A landscape with many peaks, sampled at points; each row gives a point and its height.
From any point a climber steps to the highest of the 2 points nearest to it. It stops when none of these is higher. Distance is the straight distance between rows; heights are no part of it.
Z487: [121 128 120 136 101 108 136 156 137 131 167  86 116 124  99 109 155 136
 108 128 149 150 135  89 128 143 103 126 151 129 112  90 106 134 101 149
  98]  height 381
Z324: [134 165 186 135 171 150 122 151 144 104 109 150 129 136 154 126 111 137
 187 144  97 173 101 176  89 161 183 169 200 125 141 131 149 182 116 158
 174]  height 528
Z997: [133 120 181 215 136 101 120 155 108 109 108 148 127  69 120 111 121  97
 137 104  97 184  90 184 115  86 156 145 157 144 120 108 123 198 178 151
 149]  height 354
Z392: [121 125 109  96 127 129 173 138 206 117 105 166 163 154  97  98 120 157
 151 112  94 150 143 206 197 130 118 130 143 134 107  92 165 108 136 118
 152]  height 191
Z155: [120 175 151 128 152 124 133 148  76 194 181 186  64 148 189 125 111  96
 120 138  95 164 132 137  70 145 152 118 150 140 147  64 150 163 125  89
  85]  height 497
Z340: [192 125 146  84 101 141 142 157  99  92 101 128 108 139 177  88  91 117
 127  89 151 107  89 181 104 126 112 172 139 101 147 110 103 159 138  83
 121]  height 51
Z656: [152 147 123 102 107 128 137 132  91 111 110 111 148  82 109  97 110  73
 125 140 168 183 118 107  62 146 138 156 181 134 134 152 138 154 115 165
 107]  height 245
Z186: [146 132 157 141 161 160 107 113  92 156  97 128 142 107 152 106  73  48
 163 153 175 123 115  94  71 168 202 109 121 137 142 193 182 132  62 110
 113]  height 215
Z594: [165 145 137  77 147  97 125 117  70 110 113  88 135  97  52  94 142  98
  77 111 125 212 105 159 155  78  93 108 109 164 112 145  98 150 125 144
 121]  height 123
Z381: [123 128 175 177 156 119 139 112 114 127  90 176 135 100 187 104  95  82
 147 125  82 173  86 180 108 136 151 174 135 147 119 110 169 208 175 139
 123]  height 401
Z41: [158 134 114  68 128  87 153 127 111 132 151  90 102 126 108 115 145 132
  80 117 147 125 137  51 151  95  73 101 112 151 129 168 103 122  90 107
  71]  height 484
Z202: [136 132 111 117 170 108 129 136 102 106 121 154 141 123 109 118 152 135
  94 107  41 171 111 204 153 141  81 142 113 160 129 102 129 134 187 152
 134]  height 148
Z404: [121 139 147 199 107 134 142 196  94 201 164 135  76 152 162 131 118 124
 139 125  95 143  87 170 121 151 145 113 136 146 105  60 155 155 159 107
 111]  height 214
Z422: [143 110 111 179 126 137  94 162 146 111 147  74 117 178 119 203 157 157
 139 127 115 151  94 137 152 138 138 152 117  90 111 141  67 163 164 158
 159]  height 316
Z764: [115 136 107  95 138 155 106 110 107 144 158 136 135 161 115 184 156 162
 138 140  93 126 153 127 125 143 127 110 110 133 129 168 136  80 145 148
 153]  height 53
Z735: [ 96 146 126 133 162  80 158 146 156 125 144 123 131 159 110  95 126 119
 118 146  78 219 116 149 139 153 116 143 173 164 124  94 122 163 115 158
 109]  height 554
Z331: [117 136 139 108 148 111 114  72 131 115  77 142 125 160 197 149  99 161
 134 116 105  44 147 125 150  81 110  86  99 108 129 145 130  95 127  61
 165]  height 526
Z389: [125  95  79  78 108 158 136 116  56 170 140 111 159 121 122  76 143  38
  97 125 154 121 123 126 112 148 105  81  96 147 113 173 160 110 114 119
  97]  height 170
Z996: [ 65 141 130 131 158  98 137  51 178  94 118 196 158 120 139 135 138 116
 141 131 125 120 160 101  86  86 163 127 152 124 137  79 139 119 140 174
 137]  height 305
Z108: [ 95 137 125 137 142 121 131 119 193 143 161 127  97 149  77 181 151 162
 120 149 139 200 151  80 103 113 174 119 187 118 116 139  94 127  99 203
 140]  height 44
Z497: [ 98 130 135 145 137 123 133 112 197 113 159 155 144  80  74 131 145 151
 146 123 137 148 176  95  97 136 146 155 197 151 131  96 154 100 127 188
 121]  height 331
Z844: [171 119 145 150 100 118 118 134 130  99 106  76 106  68  70 124 158 127
  90 117 188 161 118 123 157  60 128 128 111 134 121 132  86 170 127 143
 143]  height 427
Z863: [ 89  90  78 146 104 126 123 121 175 115 127 116 141 187 148 171 139 142
 133 117 109 117 126 134 154 113 139 146 126  83 108 111  94 153 157 141
 141]  height 279
Z308: [160  85 133 164 136 155  65 159 123 133 137  55 107 152 118 151 153 155
 119 132 145  91  97 171 179 121 119 136  92 106 138 122  66 173 155 123
 169]  height 356
Z199: [116 117 101 114 102 100 143  82 100 134  99 153 139 134 164 118 109 100
 111 114 150  80 137  83 125  81  92  55  80 129 106 152 148  79 110  80
 106]  height 366
Z252: [161 142 132  52 154 112 124  96  56 130 111 129 114 113 160  98 123 119
  74 117 114 110 130 150 113 138  42 103 111 142 141 138 134 103 122  90
  88]  height 408
Z614: [157 146 119 120  96 135 161 183 101 146 146 120  96 151 108 154 132 160
 113 109 130 126 111 136 174  58 114  87  91 138 113 155 112  97 140 101
 120]  height 169
Z107: [153 121 123 121 135 114 122 137 125 103 114 101 151  46 107 106 112  94
 113 147 158  92 135  93  88 177 113 167 166 135 155 161 143 108 117 157
 108]  height 211
Z681: [151  80 109 129 108 156 122 161 145  88 114  92 168 123 147 106 117 101
 150 121 131  96  88 179 143 199 119 183 133  99 146 163 128 164 166 127
 136]  height 367
Z535: [121 133 110 119 101 163 114 137 168 134 158 115 107 182 110 192 135 174
 149 122 169 112 143  61 133  99 172 149 155  82 142 176  57 108  99 124
 151]  height 557
Z706: [ 90 114 109 159 115 100 153 108 181 127 109 157 161 116 146 115 128 133
 127 151 117 122 146 130 114 194  85 160 145 146 100  78 163 118 129 161
  87]  height 456
Z557: [133 129 127 164 115 139 138 201 127 158 158 123 104 171 119 133 133 130
 140 123 109 125 112 174 162 107 121 100 103 139 121  95 140 144 145 107
 126]  height 192
Z673: [127 133 109  68 118 157 110  82 102 134 132 143 148 130 143 161 133 178
 114 130 124  66 172 122 129 146  93 103  81 131 120 147 139  35 131 105
 171]  height 68
Z46: [137 141 122  97 128 155 135 156 144 126 172  97 117 116  46 137 153 119
 107 138 160 165 153  70 153  80 168 124 171 123 147 201  99 126 118 140
 108]  height 131
Z890: [140 141 166 130 116 157 136 153  97 192 142 169  79 131 200 125  83 113
 139 136 131 157 125 141  48 180 149 148 136 135  99  82 170 151  94  93
  91]  height 547
Z563: [172 149 137 129 125 109 167 178 132 109 141 131 109 129  83 161 142 182
 125 113  83 155 121 138 162  88  98 109 109 164 120 169 134  93 156 132
 104]  height 153
Z645: [169 117 120  96 145 116 108 181  73 144 175  89  92 174 170 142 138 109
 109 110  72 102  67 158 142 136  93 130 110 114 156 167  85 174 177 107
 104]  height 87
Z876: [116 152 124  78 145 119  91  76  92  75 126 115 150  93 126 142 150 114
  99 102 115 129 143 135 102 111 107 145 157 109 138  87  85 154 144 169
 157]  height 368
Z726: [128 113 139 183 125 131 133 163 137 148 143 116 133 114 102 140 113 149
 168 152 151 108 135  99 119 167 147 143 120 145 151 149 138  64  91 120
 129]  height 117
Z226: [ 95 136 116 124 136 138  98  92 139 119 145 105 121 128  87 179 161 138
 100 137 132 200 141 122 100 132 153 129 165 122  98 129  95 150 117 217
 179]  height 26
Z176: [ 96 144 110 119 159 134  85 102 162 130 122 129 137 150 156 118 118 161
 140 155  88  69 162 169 147 180 105 126 126 118 146  47 143 137 114 114
 146]  height 81
Z31: [170 167 136 109 138 102 174 175 114 130 149 127 104 138 102 128 133 141
 117 135  93 169 117 125 125 132  95 107 125 170 134 154 138 122 102 133
  83]  height 139
Z200: [167 106 124 103 121 117 148 135 194  88 149  99 139  93  38 119 164 165
  93 131 126 170 165 109 189 128 119 179 143 145 125 120 126 128 135 160
  94]  height 155
Z68: [ 64  89  84 145 144 138  99  80 153 138 132 134 146 166 117 152 172 122
 117 113  84 132 135 145 177  75 152 119 102  89 111 125 110 163 172 156
 164]  height 250
Z461: [117 150 136 136 163 125  97 122 145 125 134 144 120 107 113 124 130 164
 135 145 108  70 176 132 146 149  95 109 129 149 136  84 162  83 106 101
 134]  height 99
Z433: [179 112 162 110 110 139 122 116 185  76 102  90 112 106  72 130 149 171
 118 119 187 150 135  82 191  52 148 143 113 112 125 161  94 156 115 110
 131]  height 473
Z835: [ 91 113  82 131  97 160 115 151 145 130 148 145 149 112  96 151 154 156
 122 112 110  95 144 189 157 133 125 146 146 105 134  74 131 110 215 154
 178]  height 260
Z468: [103 121 110 179 106 100 132 133 184 138 139 119 132 136 124 130 137 162
 125 133 116 134 154 120 143 166  93 144 147 139  93  31 113 138  99 152
 111]  height 419
Z376: [186 109 130  68 128 137 125 159  53 122 137  97 105 129 173  86 120  80
 103  89 109 118  71 174 112 137  83 160 120 121 153 143  93 177 172  97
  87]  height 69
Z685: [167  74 136 121  95 160 124 146 196  84  81  68 149 122  98  92 119 150
 148 133 196  86 129 131 186 144 146 169 111 102 136 146 115 129  90  91
 144]  height 150
Z828: [165  92 163 117 157 135  95 116  89 198 142  94  88 140 196  79 112  98
 111 143 164  43 127 119 123 118 108  69  92 136 142 142 149 128  57  50
 103]  height 440
Z740: [ 85 143 110 101 130  86 157  85 139 104 130 140 145 153 111 114 137 102
 112 118 133 194 135  99 103  63 117 110 136 126 116 112  96 130 123 147
 114]  height 375
Z465: [ 99 169 108 107 179 113 123 125 146 137 161 175 119 143  94 152 164 166
 105 136  38 160 147 166 152 128 123 118 134 158 151  91 148 115 178 159
 156]  height 129
Z649: [133 132 156 187 128  95 125 123  90 141 105 170  93  71 190 150 109 142
 117 152 107  72 141 126  63 177  94 141 119 149 150  76 160  99 146 122
  90]  height 151
Z736: [ 96 117  93 146 117 131 164 109 168 136  94 201 181 115 118  85 131 120
 129 130 100 137 147 211 173 145 105 133 108 138  99  66 186 118 174 148
 132]  height 212
Z781: [115 122  89  82 119 134 159 137 133 107 144 113 153 140 114 116 129  81
 122 110 128 120 103  53 103 142 143 161 152 104 177 202 106 121 125 141
  91]  height 102
Z146: [141  99 125 139 116 124 164 145 143  88  92 119 163 147 151 111 118  97
 152 114  99 160  82 178 117 156 130 180 135 106 108 130 131 187 155 136
 115]  height 330
Z687: [ 88 157 125 137 164  78 121  82 125 116 110 167 120 199 156 161 145 127
 113 132  56 183 121 122 135  87 130 111  95 121 111 104  93 166 139 161
 128]  height 457
Z604: [108 176 147 160 163 118 131 127 111 155 134 165 100 122  94 188 139 142
 146 171 109 186 144 104  94 122 168 106 145 162 126 178 158 108 117 180
 136]  height 84
Z361: [122 134 111 109 120 163  80 102  73 138 140  96 130 126 120 184 156 135
 119 145 145 184 133 133  71 154 137 118 124 108  87 162 105 130 125 202
 182]  height 5
Z703: [117 128 122  91 115 145 104 102 139 138 139 110 141 178 156 161 113 162
 139 125 184  61 160  57 134 105 141 109 120  89 126 177  74  88  65  87
 155]  height 625
Z660: [144 154 102  93 111 110 132 143  93 129 146 129 126  65 127 105 150 103
  87 130 135  93 126 101  92 187  70 153 154 123 151 112 112 100 128 149
  76]  height 189
Z714: [112 178 138 152 144 104 141 157  59 198 198 143  61 124 167 132 149 102
 107 146  95 127 131  93  99 147 133  77 141 146 136  81 132 149 102  91
  98]  height 459
Z761: [118 155 192 141 134 137 150 120 103 182 119 218 110 123 200 108  74 104
 137 132 108 222 111 180  61 131 159 184 144 146  98  70 182 189 165 145
 122]  height 451
Z871: [152 127 153  84 139 126  84  90  98 129 110  86 135 169 160 158 128 134
 140 141 159  93 125  75 118 130 129 101 103 112 110 205 108 111  72 110
 152]  height 553
Z519: [124 141 125 183 131 139 104 169  60 198 195  89  59 117 131 163 163 121
 120 153 129 115 116  90  98 153 149  94 151 124 147 117  92 138 107 118
 121]  height 416
Z216: [118  97 132 155 135 181  79 144  80 171 143 134  97 135 174 102 104  92
 139 140 133  84 111 160 115 152 165 120 106 126 154 126 163 160 127  88
 127]  height 616
Z889: [108 103 149 237 127  86 148 164 163 124 116 131 138 112 136 134 118 134
 140 127  99 138 102 143 129 146 116 169 153 151 110  82 132 163 178 163
 107]  height 265
Z98: [142 129 141 106 151 123 105  87  89 179 130 141 106 141 181  96  92  92
 115 140 162  81 139  99 124  88 114  24  85 141 113 147 161 112  87  56
 107]  height 402
Z290: [107 126 152 171 132 131 126 160 218 124 157 101 143 110  82 109 124 165
 160 164 149 128 158 118 130 177 132 163 188 147 127 115 157 137  89 157
 141]  height 369
Z653: [125  79  89 105 116 161 120 129 145  98 111  94 158 131 129  94 137  87
 132 109 123  82 109 151 170 140 112 140 117 111 136 162 133 152 135 102
 125]  height 406
Z574: [153 120 108  72 134 123 167 166 180 102 187 112 130  96  37 110 161 129
 108 111 139 170 139  87 165 109 136 155 178 141 162 176 116 115 158 149
  92]  height 138
Z367: [105 152 106 123 116  89 164  92 118 114 111 141 120 192 162 171 130 149
 119 133  99 174 112 110  82 116 113 110 122 130  91 104  85 141 123 158
 104]  height 415
Z510: [120  94 139 226  77 116 140 174 115 171 141 131 110 111 162 122 112 120
 139 136 120 147 103 157  96 158 123 155 134 145 101  88 150 160 160 142
 108]  height 239
Z125: [ 78 176 138 160 131 160 117  99 116 134 126 207 131 105 170  95  90  82
 152 152 136 126 129 133  83 134 209 127 116 119 159 137 192 152 166 137
 152]  height 486
Z84: [178  81 146 161 105 140 128 168 173 116 151  84 104 101  69 155 122 187
 137 135 193 119 144  49 180  99 165 174  98 116 189 177  89  80 135  93
 117]  height 570
Z605: [149 148 135  88 149  69 147  75 127  82  96 108 128 130 127 131 119 139
 110 124 130 122 144  62 130  84  83 109 113 139 120 154 116 110  91 111
  84]  height 525
Z507: [102 124  97 121  96 166 123 166  94 172 164 151 108 141 207 102  90  99
 143 113 142  66 118 149  97 185 162 158 151  98 171  89 135 138 135  78
 118]  height 551
Z9: [151  72 143 153 140 147  93 122 126 135  90  73 127 152 134 146 129 161
 140 119 127  47 111 195 198 105 106 111  76 109 136 128 122 137 146  92
 188]  height 396
Z288: [112 141  91 105  67 149 150 172  87 168 173 160 125 107 163  93 127 107
 114 106 151  91 134 140  87 183 123 149 168 106 142  66 124 106 138 104
 123]  height 510
Z584: [145 150  88  56 123 109 166 163  86 130 155 128 113 174 136 107 151 130
  96 124  75 153 100 138 133 167  60 128 116 142 132 141  99 122 143 112
  78]  height 120
Z70: [171 124 149 136  90 125 145 192 184  82 109  84 118 128 109 106 115 145
 154 120 170 106  99 134 173 119 134 160 144 108 154 128 102 142 125  98
 120]  height 130
Z643: [ 89  82  93 120 134 131 114  85 136 116 129 121 151 129  97 114 152 102
  92 100 108 129 144 129 170  77 106 104  87 118  88 115 129 140 151 132
 138]  height 224
Z22: [130  83 147 159 136 120 170  85 160 119  75 107 156 145  88 166 138 156
 147 149 141 157 151  88 154 109 154 102  68 123  83 182 153  99  87 118
 133]  height 178
Z800: [119 166 147 121 165 140 131 158 157  86 120 169 136 141 139 115 109 140
 181 119  82 126 102 175 135 137 166 165 168 120 174 128 157 157 157 134
 167]  height 477
Z867: [139 156 160  82 151  79 147  59 155  74  84 151 140 153 169 151 112 149
 141 113 115  95 142  86 131  71 119  90 117 113 129 158 110 103  95  92
 137]  height 571
Z900: [ 87 160 158 201 153 124 121 106 136 126 109 198 134 109 161 103 124 102
 164 135  98 136 126 172 107 130 181 156 140 138 151  93 172 188 187 160
 156]  height 435
Z813: [ 99 140 132 144 125 166 106 124  82 163 120 173 124 122 159  96  99  59
 144 138 142 142 117 153 109 100 174  92 114 116 120 131 170 163 138 123
 129]  height 544
Z123: [115 101  76  93  93 139 134 119  79 146 128 116 152 119 109 108 156  80
  84 112 125 157 128 142 146 117  71  98  85 139  89 121 124 120 146 142
 110]  height 198
Z16: [133 139 119  86 131 118 173 150 213 107 150 141 151 136  75  99 143 166
 139 116 109 155 159 137 171 133 108 149 164 137 125 100 142  98 120 129
 115]  height 174
Z298: [104 140  95  54 144 120 117 112 104  77 151 135 133 110 120 131 161 126
 109 106  97 109 130 131 127  88 106 150 153 117 177 133  87 119 178 150
 136]  height 404
Z154: [121 110  98  81 121 155 100 119  71 131 150  99 142  74 111  94 137  67
 106 125 175  81 141  82 113 113 137 101 128 118 152 185 128  97 114 123
 122]  height 143
Z489: [131 108 157 185 135 142 131 142 231  99 124  95 149 116  79 141 139 172
 163 140 143 177 123 122 146 151 176 200 195 116 120 114 104 163 118 181
 153]  height 414
Z843: [185 123 179 105 165 122  71  89 108 142 124  69 114 132 184 107 103 127
 124 156 199  50 124  79 124 139 116  91 103 134 138 182 113 113  54  81
 131]  height 491
Z909: [117 136 134 137 166  77 155 123 184 106 125 140 135 176 102 143 140 140
 119 130  58 183 130 131 170 116 110 125 126 154 107 103 113 162 120 141
 105]  height 506
Z529: [129  82 136 161  95 131 143 100 128 136  79  99 156 146 125 148 115 131
 140 150 162 130 126 133 143 128 119  93  64 138  63 156 163 109  98 116
 127]  height 201
Z640: [ 75 139 129 174 138 154  97  99 130 129 102 164 125 129 157 161 107 134
 177 145 149  69 137 108 103 139 177 127 120 100 164 128 137  99 150 129
 177]  height 259
Z237: [ 76 163 133 178 142 131 124 100 162 160 158 168 107 147 121 178 139 143
 158 177 144 172 155  74  74 134 196 101 159 142 114 137 142 106 101 195
 141]  height 64
Z47: [165 119 169 160 138 101 137 142 184 106 132 112 105 127  80 188 135 174
 140 141 159 134 136  41 149  64 182 145 128 106 155 201  78 112 116 108
  96]  height 574
Z932: [125 146 134 117 147 129 115 103  83 169 126 174 106 148 179 100  99 108
  96 114  91 164 132 210 132 106 124 102  85 141 111  31 151 158 139  94
 141]  height 341
Z253: [106 102  85 101 120 149 134 146 120 140 143 136 161 103 115 111 127  72
 114  98 140  68 127  77 143 124 141 137 136 115 185 200 117  84 115  98
 114]  height 122
Z671: [107 121  76  91  71 162 156 137 142 145 139 153 158 116 148  67 111 115
 118 105 171  66 143 143 130 175 106 120 150 106 136  94 132  66 103  98
 115]  height 472
Z540: [146 105 120 134  94 168 116 163 122 139 143  77 121 124  98 152 129 177
 133 134 188  86 142  96 151 163 113 142 101 126 139 156 106  67 115 104
 141]  height 98
Z560: [112 116 122 142 125 124  93 109 101 149 122 130 125 159 145 105 118  87
  95 103 102 161 125 191 157 104 113 111 111 134  85  34 101 185 132 120
 141]  height 308
Z388: [158  60 128 139  66 159 143 124 156 115  84  69 151 136 106 118 124 135
 138 134 204 112 114 126 163 129 114 129  66 117  93 181 119 119 103 103
 143]  height 175
Z418: [124 143 120  92 136 128 114 121  72 143 143 165 109 113 155 102 124 108
 110 122 118 125 132 165 107 121  98 101 119 142 131  77 151 112 129 113
 123]  height 374
Z975: [173 126 132  80 108 166 112 149  91 119 123 110 115 151 182 106 109 140
 129  86 155  47  96 188 139 108 115 136 114  95 164 127 109 140 151  55
 163]  height 36
Z846: [153 145 122  48 130  92 153 143  54 156 153  95 120 110 111  86 153  91
  67 120 124 130 124  96 141 105  60  92 127 157 165 157 106 117 125  85
  77]  height 447
Z962: [ 64 133  73 153 103 143 127 121 142 162 136 165 145 150 128 109 143 123
 125 122  94 115 143 185 168 120 140 106 113 130 107  47 160 130 189 138
 158]  height 235
Z968: [ 71 108 117 167 120 148  95  83 128 160 127 138 152 118 128 152 118 126
 148 152 186  80 176  84 131 121 164  85  98 100 115 111 147  68 124 115
 156]  height 294
Z668: [154 142 103  74 112 133 151 164  95 143 166  93 109 180 160 123 139 123
 109 117  96  85 104 114 144 143  92 125 127 126 152 170  93 130 129  84
  97]  height 105
Z213: [128 151 164 164 118 133 161 140 146 164 114 191 113 143 193 117  73 126
 174 139 115 156 118 164  62 158 158 164 150 146 112  84 192 147 133 131
 106]  height 498
Z260: [153 133 114  92 103 153 116 132 108 138 143 113 128 111 128 138 129 177
 112 128 166  53 162 109 131 182  81 108  99 134 135 138 116  27  92  97
 131]  height 82
Z312: [129 157 136 121 146 148 120 162 122 152 157 121 114 122  78 151 132 134
 138 138 147 132 148  61 116 102 176  91 153 133 147 198 127  88  67 129
 134]  height 154
Z235: [108 140 103 102 147 123 127 126 151  97 138 176 143 135 135 139 137 136
 155 116  83  85 118 140 128 128 130 162 142 111 174 150 119 105 181 123
 136]  height 436
Z430: [131 148 122 115 149 162 121 149 110 155 129 130 144 134 109 117 102  75
 157 137 145 124 118  87 116 133 166  93 129 138 147 213 159 112  63 112
 112]  height 181
Z120: [123 153 177 173 129 117 161 122 155 110  90 147 126 112  93 182 139 175
 166 139 133 193 134 124  71 126 168 132 148 149  91 139 145 114 115 196
 160]  height 107
Z364: [131 137 106  69 165 140 128 123  61 136 126 120 136 131 113 122 161 104
 102 124  60 152 114 180 170 115  80 111  91 154 146 170 141 139 177 124
 133]  height 168
Z129: [ 91 154 148 167 159 107 130  61 159 102  77 194 137 142 177 157 122 137
 171 150 114 117 140 113  89 109 183 122 105 110 140 117 155 137 142 154
 165]  height 276
Z170: [114 163 130 156 169 135 108 144 136 147 146 166 112 100 100 141 146 170
 139 158  60 101 154 160 155 158 121 124 125 172 164  98 186  92 154 135
 154]  height 114
Z245: [103 105 115 120 125 130 135 124 210 107 186 160 137 111  87 169 167 192
 136 115 119 135 171 115 103 122 163 164 210 127 155  90 117  90 184 184
 154]  height 304
Z420: [126 141 141 126 122 137 128 113 116 104  99 148 148 123 172 124  98  87
 161 128 132 132 106 121  56 162 162 173 162 112 147 165 146 165 115 147
 116]  height 285
Z700: [127 145 158 160 137 132 123 148 166 113 122 102 134 141 142 133 123 136
 160 154 142 186 110 142 100 169 161 175 201 115 105 124 124 191 116 175
 148]  height 469
Z820: [159 151 119 126 123  90 149 131  69 144 133 146  92 101 185 133 128 116
  96 128 111  85 121  97  61 176  72 136 145 132 158 100 120  99 115 108
  55]  height 171
Z694: [103  92 117 140 125 127 137 118 187  99 129 168 153  90  88 144 163 170
 122  87 112 112 160 165 146 113 132 167 162 125 139  55 133  94 203 167
 162]  height 281
Z891: [113 110 149 216 124 113 130 137 107 137 109 138 119 107 155 158  89 145
 159 154 146  72 134 106  78 200 123 157 112 138 154 125 143  79 113 117
 105]  height 135
Z43: [ 94 142 135 128 151  72 142  70 162  79  91 133 154 112 130 115 104 106
 135 122 150 155 156 102 101  79 126 113 136 115  98  85 132 135  96 144
 130]  height 339
Z603: [152 143 181 147 117 119 142 123 140  72  77 123 145 101 116 158 115 165
 158 136 178 160 127 112  96 133 158 146 145 113 105 158 125 121  81 157
 164]  height 128
Z579: [127 129 111  81 155 134 131 138  88 123 144 122 143 124  57 117 157 113
 110 105 103 179 121 141 177  74 115 103 127 152 136 172 115 130 153 130
 133]  height 147
Z526: [123 117 140 128 105 132 125  85 104 128  83 124 155 108 134 130 113  97
 133 132 178 173 127 141 107  97 129  87  83 119  48 118 165 138  93 132
 131]  height 232
Z431: [122 110 124 175 120  78 156 123 172  86  97 150 164 134 139 113 122 126
 140  97  63 175  93 183 162 150 111 174 145 129  94  74 113 180 174 176
 127]  height 296
Z697: [ 98 155 115 142 139 115 148 128 156 163 134 162 151 140 142  85 116 124
 135 149  83 179 143 167 118 194 102 140 148 165 100  78 179 144 121 157
 102]  height 499
Z585: [178 175 133  71 112 125 138 180 173  83 144 101 106 127 102 105 125 169
 137 115 155 138 107 100 160 116 136 169 163 118 174 138  75 149 121 113
 117]  height 112
Z104: [162 127 149 164 126 131 124 166 104  91 121  94 128  75  72 128 132 111
 113  96 145 189  98 158 141  70 148 128 145 131 114 138 103 166 163 163
 154]  height 387
Z449: [146 103 145 189 121 105 140 138 171 127 130 100  99 173 102 192 134 199
 140 147 134 129 136  75 159  90 130 131  98 117 126 165 104 110 109 117
  99]  height 624
Z110: [121 146 117 107 145 157 115 109  95 148 121 168 160 115 182  96  74  46
 161 143 141 122 107 102  53 200 198 151 148 118 154 177 177 131 113 127
 122]  height 251
Z524: [123 119 149 147 140 116 104  64 108 124  77 120 125 153 172 158 116 163
 116 130 109 101 139 148 149  74  93  71  57 128  66 107 127 120 127 109
 165]  height 479
Z15: [189 108 153 110  74 156 128 168 147 116 110  94 101  94  73 127 141 166
 129 108 213 103 131  88 189  57 144 139  88 131 159 198 107 103 131  98
 148]  height 521
Z818: [163 115 163 126 134 122 152 103 153  81  67  86 154 126  78 163 143 152
 132 135 146 183 120 114 149 116 142 125 100 118  78 168 113 138  94 156
 157]  height 152
Z695: [179 161 119  71 114 129 127 183 134 107 150  99 114 151 143  94 118 131
 127 118 127  92 101 107 133 153 102 166 150 122 180 158  71 135  92  84
  99]  height 94
Z864: [155  98 148 129 138 148  95  84 102 116  48 115 134 148 149 134 128 153
 128 112 114  92 114 219 180  95 120  89  74 119  97 122 148 142 149  91
 198]  height 433
Z805: [107  93  77 106  98 149 153 108 151 115 104 131 167 117 131  95 138 119
 121 117 133  75 141 146 152 161  96 124 109 105 120 116 156  99 128 117
 113]  height 441
Z709: [138 125 135 181 101 123 113 185 104 170 179  69  89  87  97 121 154 119
 114 154 165 127 138  74 115 175 115 127 153 144 134 102 123 125 102 133
 110]  height 376
Z300: [119  95 129 131 116 140  96  67 120 146 107 130 150 133 152 135  98 106
 138 128 199  66 136  80 140  95 137  48  74 108  98 181 142  54 106  93
 152]  height 329
Z690: [132 111 141 147 140 122  82  83  90 139 123  99 135 118 138  95 118  81
  93 126 156 168 131 157 126 117 113  76  92 141  50  83 128 172  92 129
 135]  height 268

Call two points neighbours if one is among the 2 nearest of the other. Go from one point of each pair to the other, from neighbour to neighbour, staying as high as possible. Name the lowest point that can't be avoided.
Z890 / Z735 => Z709
Z735 / Z449 => Z997
Z867 / Z703 => Z22
Z890 / Z216 => Z381

For each start below, name the point where the climber stops.
Z574 => Z324
Z340 => Z216
Z690 => Z867
Z253 => Z867
Z404 => Z216
Z260 => Z420
